Each row is a point on a tangle of strands that fork, close into loops and nearly touch. The rows are in no order.
Two points are linked if the straight distance between their rows is under 4.87. Some points are linked to none.
(1036): -2.12; -1.82; +1.42; +3.92; -0.35; -0.72; -1.87; +0.61; -2.22; -2.93; -1.45; +1.19; -5.43; +0.31; +1.75; -0.91; -0.40; -0.23; +2.54; -0.34; +2.40
(727): -1.09; -1.18; -1.74; -2.50; +0.53; +0.78; -0.03; -0.37; -2.81; +1.43; +2.02; -1.20; +3.12; -1.94; +0.00; -0.67; +1.71; -0.15; -1.37; +2.79; +0.66
(316): +0.59; -0.54; -1.52; -0.93; +1.10; -0.29; +0.34; -1.96; -0.54; +1.01; -1.53; -1.15; +3.26; -0.11; -0.60; -1.12; +0.31; +1.84; -1.19; -0.70; +0.40
(687): +0.00; -0.11; -0.20; -0.84; -0.93; -0.64; +1.10; -0.62; +2.80; +1.29; -0.27; -1.31; +3.87; -1.16; -1.72; +0.44; -1.48; -0.04; -2.71; -2.17; -2.89
(619): -2.05; -1.44; +0.65; -0.42; -1.50; -0.21; +1.31; +2.46; +1.98; -1.42; +0.34; -0.94; -0.01; -3.92; -5.49; -1.51; -0.24; -1.26; -1.17; -0.60; -3.49
(690): -0.80; -1.31; +0.06; +2.53; -0.70; -0.17; +0.66; -0.68; +0.41; -1.90; -3.91; -1.00; -2.15; -0.09; -2.03; -2.14; -0.94; -0.51; +0.67; -2.19; -2.35
(547): -1.23; -2.74; +1.05; +3.54; -1.86; -0.06; -0.93; -0.54; +1.59; -1.83; -4.25; -0.03; -3.08; +0.25; -1.21; -1.05; -0.30; -0.16; -0.41; -3.27; -1.25
(688): +2.18; +1.18; -1.69; -1.31; +1.27; +0.93; +1.27; -2.98; -1.36; +2.17; -0.35; -0.37; +2.95; -0.28; -1.02; -2.28; -0.34; +0.43; -0.92; +0.08; +1.04
(774): +0.80; -3.04; +1.42; +1.64; -2.05; +0.01; +1.03; +1.41; +2.60; -0.35; -1.31; +0.61; -0.18; -0.54; +1.71; +1.51; -0.74; -0.86; -1.40; -3.19; -1.13
(681): +0.41; +0.80; -1.69; -2.67; +0.73; -0.28; +0.38; -0.67; -2.27; -1.06; +1.90; -0.40; +0.40; +0.16; -0.14; -1.20; +2.32; -1.09; +0.57; +1.94; -0.67
(733): -1.27; +0.66; +0.57; +0.62; +0.14; -0.27; +1.20; +0.74; +1.79; +0.79; +0.35; -1.29; +1.80; +0.47; -0.03; +2.98; -1.49; +0.24; -1.26; -1.66; -1.65
(667): +0.66; -1.40; -1.41; -2.09; +1.17; +0.58; -0.78; -0.95; -1.79; +1.52; +1.00; +0.58; +2.69; -1.69; -0.78; -0.93; +1.50; +0.84; -1.63; +1.62; +2.81
(768): -0.39; +2.75; -1.91; -2.21; +1.11; +0.37; +0.32; -2.81; -2.10; +1.70; +1.06; -2.43; +4.58; +0.14; -0.32; -1.29; +0.07; -0.25; -0.01; +1.21; -1.13
(450): +0.34; +2.41; -1.68; -3.85; +1.28; +1.52; -0.61; -2.13; -1.33; +1.43; +1.17; -1.27; -0.08; +2.25; +1.26; +0.27; +1.63; -0.24; +2.09; +2.96; +1.44
(1089): -1.73; -1.83; +1.22; +3.91; -2.15; -1.10; -2.19; +1.54; +2.49; -2.86; -3.50; -1.22; -2.09; +0.06; -2.19; -0.30; -0.94; +0.18; -0.44; -3.80; -2.50
(808): +0.25; -2.92; +0.89; +0.97; -0.42; -0.88; -2.42; +2.03; +1.36; -1.76; -1.19; +1.71; +0.91; -0.52; -0.30; +0.64; +0.56; +2.12; -2.45; -2.80; +0.47
(141): -2.97; -0.85; +0.16; +3.13; -0.18; -1.26; -0.61; +2.54; +1.35; -3.12; -2.22; -1.96; -2.00; +0.21; -2.83; -0.50; -1.27; +0.17; +0.18; -2.63; -3.32
(112): +0.63; +2.40; -1.35; -0.97; +0.39; -0.95; +1.78; -1.76; -1.60; -0.78; -1.29; -2.72; +0.76; +0.99; -1.08; -2.44; -0.35; -0.24; +1.91; +0.05; -3.22
(884): +1.68; -0.93; -1.74; -0.58; +0.43; +0.45; -1.67; -1.24; +0.42; +2.57; -1.46; +2.19; +0.53; +0.57; -0.74; -0.23; +0.21; +2.68; -1.08; +1.14; +4.78
(600): +0.56; -1.73; +0.06; +1.34; +0.13; -0.96; -0.48; +0.47; +0.92; -1.62; -0.75; +1.62; +0.91; -1.71; -3.70; -1.05; +0.28; +1.64; -3.19; -1.37; -1.17
(968): +2.13; -1.84; +1.14; +2.51; -0.43; +0.41; +0.96; +0.37; +1.84; +0.34; -0.51; +3.84; -1.57; -0.50; +0.10; -0.46; -0.70; +0.24; -1.77; -0.23; +2.17
(260): +1.18; -2.94; +0.90; -0.74; +0.18; +1.50; +1.39; +0.95; +0.24; +1.46; +0.15; +1.55; +1.40; -1.89; +0.64; +0.79; +0.23; -0.68; -2.11; +0.04; +1.56
(369): -0.64; +0.50; -0.24; +3.28; -0.05; -1.81; +0.61; -2.49; -0.48; -0.70; -0.68; +0.55; -4.88; +1.77; +0.80; -1.49; -0.54; -1.52; +1.41; -0.21; +0.34
(341): -3.21; +2.54; -1.06; -0.68; -0.50; +0.43; +1.59; +1.03; -1.51; +1.42; +2.46; -2.97; +3.90; -0.71; -1.02; +0.24; -0.44; -1.42; -0.78; +2.53; -4.74
(357): +0.12; +1.71; +0.32; +1.35; +1.44; -0.68; +2.05; -0.83; +2.31; +1.18; +0.92; -0.06; +0.85; +0.16; -1.18; +0.65; -1.75; -0.65; -1.57; -0.79; -1.82
(92): -0.80; -1.37; -1.00; -1.28; -0.44; +0.87; +2.05; +1.73; -2.22; -1.25; -0.77; -0.97; +0.61; -0.96; -0.30; -0.71; +1.77; -1.02; +0.67; +1.38; -2.37
(848): -1.43; +1.01; +1.34; -0.97; +1.54; +1.66; +1.04; +0.36; +0.47; +2.05; +3.91; +0.58; +2.27; -0.86; +0.96; +2.53; -0.08; -1.27; -1.39; +1.20; +0.07
(166): +0.82; +2.64; -0.76; -2.22; -0.73; -1.21; -1.77; -2.24; -0.50; -1.56; +2.61; -0.20; -2.95; +4.25; +2.00; -0.84; +1.83; -2.02; +2.65; +1.87; +0.41
(371): +0.03; +1.80; -0.24; -1.09; +0.29; -0.45; +2.95; -0.63; +0.09; +0.42; +1.94; -1.11; +0.72; -1.13; -1.75; -1.02; +0.17; -2.58; +0.03; +1.18; -3.39
(888): -0.20; -0.82; +0.01; +1.04; -0.22; -0.39; +2.27; +0.17; +0.50; -1.01; -1.67; -0.74; -1.58; -0.54; -1.30; -0.91; -0.81; -1.28; +0.34; -1.04; -2.76
(604): -1.52; +0.80; -1.51; -1.00; +0.76; +0.13; +0.01; -1.13; -0.69; +1.84; +0.61; -2.45; +5.05; -0.36; +0.27; +0.55; -0.23; +0.57; -1.87; +0.77; -1.12
(387): -1.21; -2.58; +2.18; +2.59; -1.89; +0.06; -2.34; +2.38; +0.11; -2.31; -1.91; +0.89; -2.86; -0.31; +3.23; +1.47; -0.94; +1.32; +0.97; -2.96; +2.73
(792): +1.07; +2.99; -0.97; -1.78; +0.24; -0.60; -0.29; -1.97; -0.79; -1.53; +2.67; -0.75; -0.45; +3.99; +1.28; -0.15; +1.33; -2.67; +2.34; +1.72; -1.72
(399): -2.08; +1.17; +0.02; +1.37; -0.14; +0.19; +1.58; +2.59; -0.70; -1.05; +1.19; -1.31; -0.18; +1.45; +2.07; +2.69; -1.31; -0.38; +1.15; +0.10; -2.00
(947): -0.99; +1.67; -2.00; -2.81; +0.27; +0.57; -0.07; -0.19; -2.50; +0.65; +0.77; -1.99; +0.31; +2.00; +1.82; +1.21; +2.03; +0.04; +2.45; +3.02; -0.63
(134): -0.71; -1.83; +0.52; +0.62; -0.25; -0.47; +0.24; +1.70; +1.59; -0.93; +0.74; +0.77; +1.40; -3.59; -4.14; -1.55; +0.21; -0.14; -2.75; -1.03; -2.44
(138): +2.00; +0.74; -2.14; -1.43; +1.60; +0.01; -1.69; -2.57; -0.82; +1.79; -0.17; +1.51; +1.41; +0.81; -1.70; -1.83; +0.58; +2.22; -0.49; +2.32; +3.89
(1061): -0.05; -0.67; +1.10; +1.84; +0.83; -0.57; -0.47; +1.17; -0.18; -1.19; +0.19; +1.80; -2.79; -0.38; +1.19; +0.54; -0.26; +0.23; +0.45; -0.20; +1.22
(1034): +2.42; -0.15; -0.59; +1.85; +0.63; -0.29; +0.64; -3.00; +0.06; +0.03; -3.50; +1.69; -0.21; -0.24; -2.54; -4.28; -1.09; +1.25; -0.80; -0.97; -0.38
(816): +1.24; -1.17; -1.68; -2.24; +0.10; +1.58; -0.80; -1.64; -0.48; +3.42; -0.57; +0.71; +2.41; -0.80; -0.64; +0.05; +0.58; +0.89; -1.50; +1.36; +4.94
(467): +3.78; +2.33; -0.95; -2.29; -1.22; -1.17; -0.63; -3.93; -1.56; -2.58; +0.46; +0.50; -0.21; +2.21; -1.07; -4.88; +2.12; -1.85; +1.34; +0.98; -0.80
(678): +0.76; -2.72; -0.83; +1.25; +0.03; -0.43; -2.48; -0.34; +1.06; -1.10; -2.11; +2.20; +0.31; -0.25; -0.75; -0.22; +0.59; +3.25; -2.14; -1.23; +1.82
(507): -1.23; -0.91; +1.93; +0.98; -0.67; -0.60; -2.43; +3.81; +1.18; -1.48; +0.86; +0.47; +1.32; -0.03; +2.17; +3.27; -0.42; +2.25; -0.46; -2.15; +0.32
(490): +1.46; -2.60; +0.04; -0.52; +0.05; +1.42; +2.41; +0.01; -0.67; +0.46; -0.62; +0.49; -0.71; -1.79; -0.29; -0.87; +0.85; -1.05; -0.93; +0.01; +0.48
(505): -0.44; -1.44; +2.44; +2.42; -0.28; -0.94; -1.94; +2.92; +1.31; -2.16; +0.52; +1.97; -0.45; -0.98; +0.65; +1.97; -0.52; +1.36; -1.43; -2.58; +0.30
(992): +3.06; +1.17; -0.76; -3.14; -0.03; +0.08; +1.02; -2.95; -2.63; -1.27; +0.24; -0.30; +1.18; +0.70; -1.41; -5.03; +2.02; -2.64; +0.72; +1.06; -1.23
(382): -2.09; -0.03; +0.31; +1.00; -0.86; -0.67; +1.73; +4.71; -0.98; -2.40; +0.55; -2.01; -1.04; -0.36; -2.34; -0.08; -0.36; -1.64; +1.07; +0.02; -3.80
(422): +0.42; -2.27; +2.23; +1.50; -1.65; +0.19; -2.09; +1.93; +1.77; -0.26; -0.77; +1.59; -1.14; -0.79; +3.48; +2.29; -0.44; +1.34; +0.44; -2.56; +2.97
(30): -1.60; -0.44; +0.67; +2.75; +0.29; -1.69; +0.23; +1.63; +1.40; -2.55; -0.44; +0.35; -2.55; -0.78; -3.24; -0.77; -1.19; -0.15; -0.57; -1.76; -2.31
(338): -1.00; -1.68; -0.99; -1.68; -0.13; +0.53; +0.46; +1.26; -2.27; +0.08; +0.08; -1.25; +2.50; -1.65; +0.28; +0.09; +1.66; +0.70; -0.49; +1.49; -0.81
(909): -1.24; +2.02; +0.18; -2.30; +1.52; +2.23; -0.27; -1.68; +0.75; +3.59; +1.01; -0.62; +1.97; +1.17; +1.24; +2.19; +0.31; +0.85; +0.02; +1.92; +2.65
(737): -1.14; -1.57; +2.51; +3.12; -0.19; -0.86; -0.75; +3.23; +1.46; -3.16; +0.10; +1.88; -1.64; -1.62; -2.22; +0.19; -0.65; +0.54; -1.57; -2.50; -1.08
(292): +1.72; -1.98; -0.81; -0.04; -0.06; +0.83; +1.66; -1.36; -1.10; -1.06; -1.87; +0.43; -1.86; -0.99; -1.61; -2.95; +1.30; -0.57; +0.32; +0.41; +0.26
(439): -1.05; -2.30; +1.11; +2.06; -2.05; +0.11; +0.26; +2.87; +1.24; -1.63; -2.21; -0.71; -1.21; +0.24; +0.96; +1.55; -0.73; -0.20; -0.16; -2.94; -1.94
(649): +0.68; -1.25; -0.70; -0.39; +0.11; -0.52; -2.88; -0.37; +1.44; +0.75; -1.76; +0.84; +2.12; +0.73; +0.42; +1.31; +0.48; +3.05; -1.94; -1.47; +1.85
(16): +2.38; +1.75; -0.47; +0.00; +0.74; -0.59; +1.28; -2.65; -0.85; +0.71; -2.06; -0.17; +0.92; -0.52; -2.91; -3.76; -0.99; +0.03; +0.29; -0.52; -1.58
(35): +0.64; -0.03; -1.24; -0.21; +0.97; +0.12; +1.00; -1.41; -0.88; -0.51; -0.66; -0.97; +0.52; +0.73; +0.42; -0.64; +0.54; +0.75; +0.17; +0.32; +0.04
(364): +2.52; +1.63; -1.36; -0.09; +1.38; -1.18; -0.16; -2.92; -0.96; -1.26; +1.41; +1.90; -1.15; +1.15; -1.62; -3.62; +0.93; -0.65; +0.02; +1.26; -0.08
(91): -0.68; +1.33; -1.15; -0.09; +1.20; -0.79; +0.44; -0.70; -0.75; -0.58; +0.32; -0.40; -1.51; +2.24; +1.08; +0.80; +0.02; +0.49; +1.57; +0.96; -0.65
(778): -0.58; +0.87; +0.21; +2.91; -0.02; -2.12; -1.50; -2.36; -0.85; +0.02; -0.18; +1.99; -6.16; +1.73; +1.83; -1.20; -1.01; -1.24; +2.47; +0.75; +2.63
(362): +0.73; +3.81; -1.17; -2.76; +1.16; +0.52; +0.67; -4.04; -1.55; +1.29; +1.59; -1.22; +2.72; +2.28; -0.41; -1.29; +0.89; -1.25; +0.98; +1.50; -0.86
(662): +0.08; +1.90; -0.92; -0.73; +0.49; -0.90; -1.82; -1.22; -0.87; -1.01; +1.42; -0.03; -3.14; +2.78; +1.68; +0.80; +0.48; -0.27; +3.06; +1.66; +1.12
(759): -0.05; +0.68; -1.16; +1.29; -0.16; -0.97; +1.33; -2.10; -0.82; -1.21; -1.27; -1.07; -3.73; +2.03; +0.48; -1.84; -0.29; -2.10; +2.68; -0.35; -1.77
(1014): -2.04; -0.32; +0.72; +2.25; -0.28; -1.08; -1.95; +0.47; -1.49; -1.37; -0.39; +0.29; -5.44; +0.51; +3.40; +0.37; -0.87; -0.12; +3.65; +0.27; +2.78
(388): -1.43; +1.67; -0.82; -0.94; -0.47; -0.03; +2.55; +1.03; -0.71; +0.73; +1.06; -2.49; +1.61; -0.14; -0.95; +0.30; -1.00; -1.72; +0.31; +0.98; -4.32
(22): +0.73; -1.93; -0.04; +0.16; -0.58; +0.44; +2.35; +0.28; +0.28; +0.45; -1.75; -1.30; +0.34; -0.83; +0.02; +0.57; -0.12; -0.46; -0.50; -1.49; -1.64
(97): +0.89; -1.14; +0.34; -0.17; -0.50; -0.19; -4.22; +1.39; +1.99; +0.92; -0.35; +1.36; +0.81; +0.64; +2.19; +2.97; -0.08; +3.09; -1.03; -1.46; +3.24
(78): -0.32; -0.12; +1.67; -1.50; -0.81; +1.46; -2.67; +1.77; +1.61; +2.21; +0.03; -0.49; +0.40; -1.00; +3.34; +3.74; +0.03; +1.72; +0.73; +0.72; +4.15
(276): +0.84; +2.27; -1.28; -1.95; +1.66; -0.25; -1.76; -2.33; -0.60; +1.39; +1.15; -0.09; -1.08; +1.98; -0.02; +0.14; +0.70; +1.26; +1.46; +2.58; +2.56
(143): +2.66; +0.95; -1.43; -2.66; +0.86; +0.91; +1.72; -3.11; -2.14; +0.99; -0.62; -1.10; +1.64; +0.27; -0.79; -3.07; +0.77; -1.36; +1.38; +0.30; -0.20
(596): +2.03; +1.58; -2.27; -2.15; +1.84; -0.10; -1.28; -3.12; -1.87; +0.38; +0.14; +0.20; +0.45; +1.41; -0.68; -1.97; +1.75; +1.23; +1.16; +1.76; +1.95
(857): -0.22; +0.26; +0.64; -1.02; +0.58; +0.02; +2.93; +0.29; +0.44; +1.85; +2.26; -0.78; +1.84; -1.66; -0.82; +0.22; +0.17; -2.16; -1.60; +0.87; -1.55
(334): +0.44; +1.00; -0.59; -0.76; +0.15; -0.47; +2.48; -1.54; -0.24; +0.28; -1.66; -2.05; +2.54; -1.02; -2.68; -2.46; -1.24; -0.22; +0.45; -0.86; -3.44
(113): -0.54; +0.09; +2.09; -1.06; -1.45; +0.67; -4.51; +2.30; +2.30; +1.07; +0.29; +0.62; +1.99; -0.02; +3.67; +4.06; +0.01; +2.91; +0.12; -1.60; +3.43
(20): -2.84; +2.12; -0.30; -0.83; -0.59; +0.17; +1.55; +2.45; -1.64; +0.68; +3.57; -1.56; +3.01; +0.63; +0.66; +2.21; +0.23; -1.38; -0.11; +2.84; -2.90
(151): +1.59; -1.15; -0.65; +1.24; +0.65; -0.93; -0.16; -1.26; +0.73; -0.12; -2.46; +2.54; +1.52; -0.77; -3.40; -2.94; -0.59; +2.43; -2.86; -1.13; +0.21
(542): -0.83; +0.38; -0.10; -1.05; -0.39; -0.49; +3.02; +1.64; -0.21; -1.43; +1.41; -1.38; -1.01; -1.74; -2.56; -1.70; +0.19; -2.91; +0.89; +1.09; -4.34
(702): -1.18; -0.16; -0.90; -0.86; -1.22; +0.06; +0.46; +0.02; +1.48; +1.92; -0.40; -2.27; +6.17; -0.73; -0.17; +1.14; -0.50; +0.47; -2.97; -0.94; -2.45
(214): -0.09; -0.25; -0.02; +1.38; -0.16; -1.15; -1.84; -0.55; +0.03; +0.64; -1.02; +1.20; -5.31; +0.89; +2.61; +0.59; -0.75; +0.40; +2.19; +0.95; +3.70
(216): +0.66; +0.73; +0.71; -0.23; +1.17; +0.82; +1.72; +0.15; +0.07; +0.94; +3.35; +0.79; -0.03; -0.65; +0.30; +1.08; +0.70; -1.82; -1.01; +1.65; -0.10
(795): -1.70; -0.28; +0.41; -0.48; -1.01; -0.49; +2.26; +2.33; +1.30; -1.93; +0.54; -0.73; -2.18; -3.20; -4.96; -2.28; -0.36; -2.35; +1.03; -0.38; -4.31
(800): -0.33; -0.46; +2.40; -0.10; -1.72; -0.12; -3.97; +3.35; +1.64; -0.33; +1.97; +1.36; +2.90; -0.39; +3.28; +3.51; -0.14; +1.58; -1.22; -3.10; +1.71
(944): +1.30; +2.01; -1.70; -0.63; -0.23; -0.63; +1.18; -2.76; -1.99; -1.15; -0.61; -2.16; -1.33; +2.23; +0.80; -2.17; +0.30; -1.40; +2.86; +0.72; -1.97
(981): -2.59; +1.53; +2.19; -0.41; +0.90; +0.96; +0.16; +2.85; -0.09; +1.06; +4.37; -0.07; +2.90; -0.40; +2.05; +3.70; -0.47; -0.34; -0.93; +1.20; -0.59
(12): -0.39; +0.40; +0.89; +0.47; +0.29; +0.37; +1.53; +0.75; +0.61; +0.72; +0.79; -0.24; -0.20; +0.62; +2.02; +2.65; -0.90; -0.34; +0.08; -0.15; -0.22
(420): +1.50; +0.89; +1.02; -0.96; -0.16; +0.88; -2.97; +1.47; +1.12; +2.75; -0.31; +1.33; -2.21; -1.03; +1.44; +1.86; -0.45; +2.55; +0.78; +1.62; +6.04
(202): -1.50; -3.14; +2.07; +4.25; -1.57; +0.01; -2.41; +0.80; -0.42; -2.36; -2.30; +1.78; -4.04; -0.42; +1.34; -0.22; -0.36; +0.96; +0.67; -1.85; +2.21
(163): +0.24; -1.57; +2.09; +0.97; -0.60; +0.84; +1.39; +2.19; +1.52; -0.18; +0.53; +0.75; -0.01; -0.66; +2.00; +3.10; -1.10; -0.29; -0.19; -2.16; +0.12
(1086): +0.45; +0.69; +1.97; -2.40; -0.11; +2.32; -3.67; +1.26; +1.90; +4.08; -0.46; -0.48; -0.05; -1.13; +1.61; +3.07; +0.09; +2.04; +0.48; +1.65; +6.16
(977): +0.07; +3.27; -0.11; -0.13; +1.78; +1.08; +1.76; -1.99; +1.27; +1.19; +1.35; -0.68; +0.62; +0.73; -0.10; +1.39; -0.74; -1.15; -0.35; +0.70; -1.04
(975): +1.91; -1.16; +0.63; +3.08; +0.25; -0.23; +0.95; -1.68; +0.40; +0.52; -1.41; +3.23; -2.75; -0.27; -1.05; -2.25; -1.07; -0.79; -1.14; -0.11; +1.40
(704): -1.46; -1.14; +0.15; +1.62; -0.93; -0.19; +0.11; +3.35; +0.29; -1.01; -1.10; -1.08; -0.21; +1.52; +2.17; +2.92; -1.21; +1.22; +0.67; -1.20; -1.32
(930): +1.86; -2.89; +1.69; +0.70; -0.33; +0.78; -0.42; +1.54; +1.19; +0.39; -0.09; +3.29; +0.04; -1.43; +0.94; +1.00; -0.20; +1.00; -2.27; -1.19; +2.21
(719): +0.89; -0.77; +1.60; +1.52; -1.06; +0.65; -1.73; +0.63; +2.42; +1.70; -0.68; +2.45; -1.77; -0.32; +2.94; +2.63; -1.83; +1.24; +0.37; -1.41; +4.61
(223): +0.92; -1.59; -0.89; -1.22; -0.26; +0.45; +2.98; -0.53; -2.14; -1.53; -1.57; -0.95; -0.67; -1.09; -0.67; -2.69; +1.73; -1.36; +1.47; +0.62; -1.96
(723): +1.20; -0.45; -0.37; -0.71; +0.82; +0.06; -3.22; -0.02; +0.07; +1.15; -0.42; +1.88; -1.51; -0.40; +0.58; +0.86; +0.33; +3.17; -0.12; +1.17; +5.14
(515): +0.44; +1.96; +0.16; -2.16; +0.76; +1.58; +0.08; -0.57; +0.37; +2.28; +1.66; +0.12; -2.22; +1.23; +1.79; +1.76; +0.89; -1.06; +2.13; +2.16; +3.32
(1018): -3.45; +2.76; +1.66; -0.10; -0.84; +1.37; +0.93; +4.30; -1.93; +0.03; +4.07; -0.39; +2.47; +0.33; +2.14; +3.33; -0.52; -0.84; +0.76; +2.28; -1.68
(970): +0.53; +3.11; -0.72; -1.61; +1.54; +0.07; +1.35; -2.36; -0.44; +1.04; +1.67; -0.71; +0.08; +2.45; +0.38; -0.43; +0.33; -2.38; +1.05; +1.47; -1.61

How many points has the smallest loop of links through each point below? Write - if it is on no loop.
(439) -> 6
(727) -> 25
(800) -> 8
(35) -> -
(341) -> 9

A piece is two or more points that can be reached from each other along the links. Count, over all rows, the pieces, the separate loops (a circle has one, a figure eight two, a Y none), the forks (points with three links) and the tips (points with one).
pieces -> 3
loops -> 4
forks -> 7
tips -> 5

A tip is a point with one link. Name the tips that can be reached along the links from each point below, in the order of the rows.
(970) -> (687), (467)
(371) -> (719)
(113) -> (947), (975)
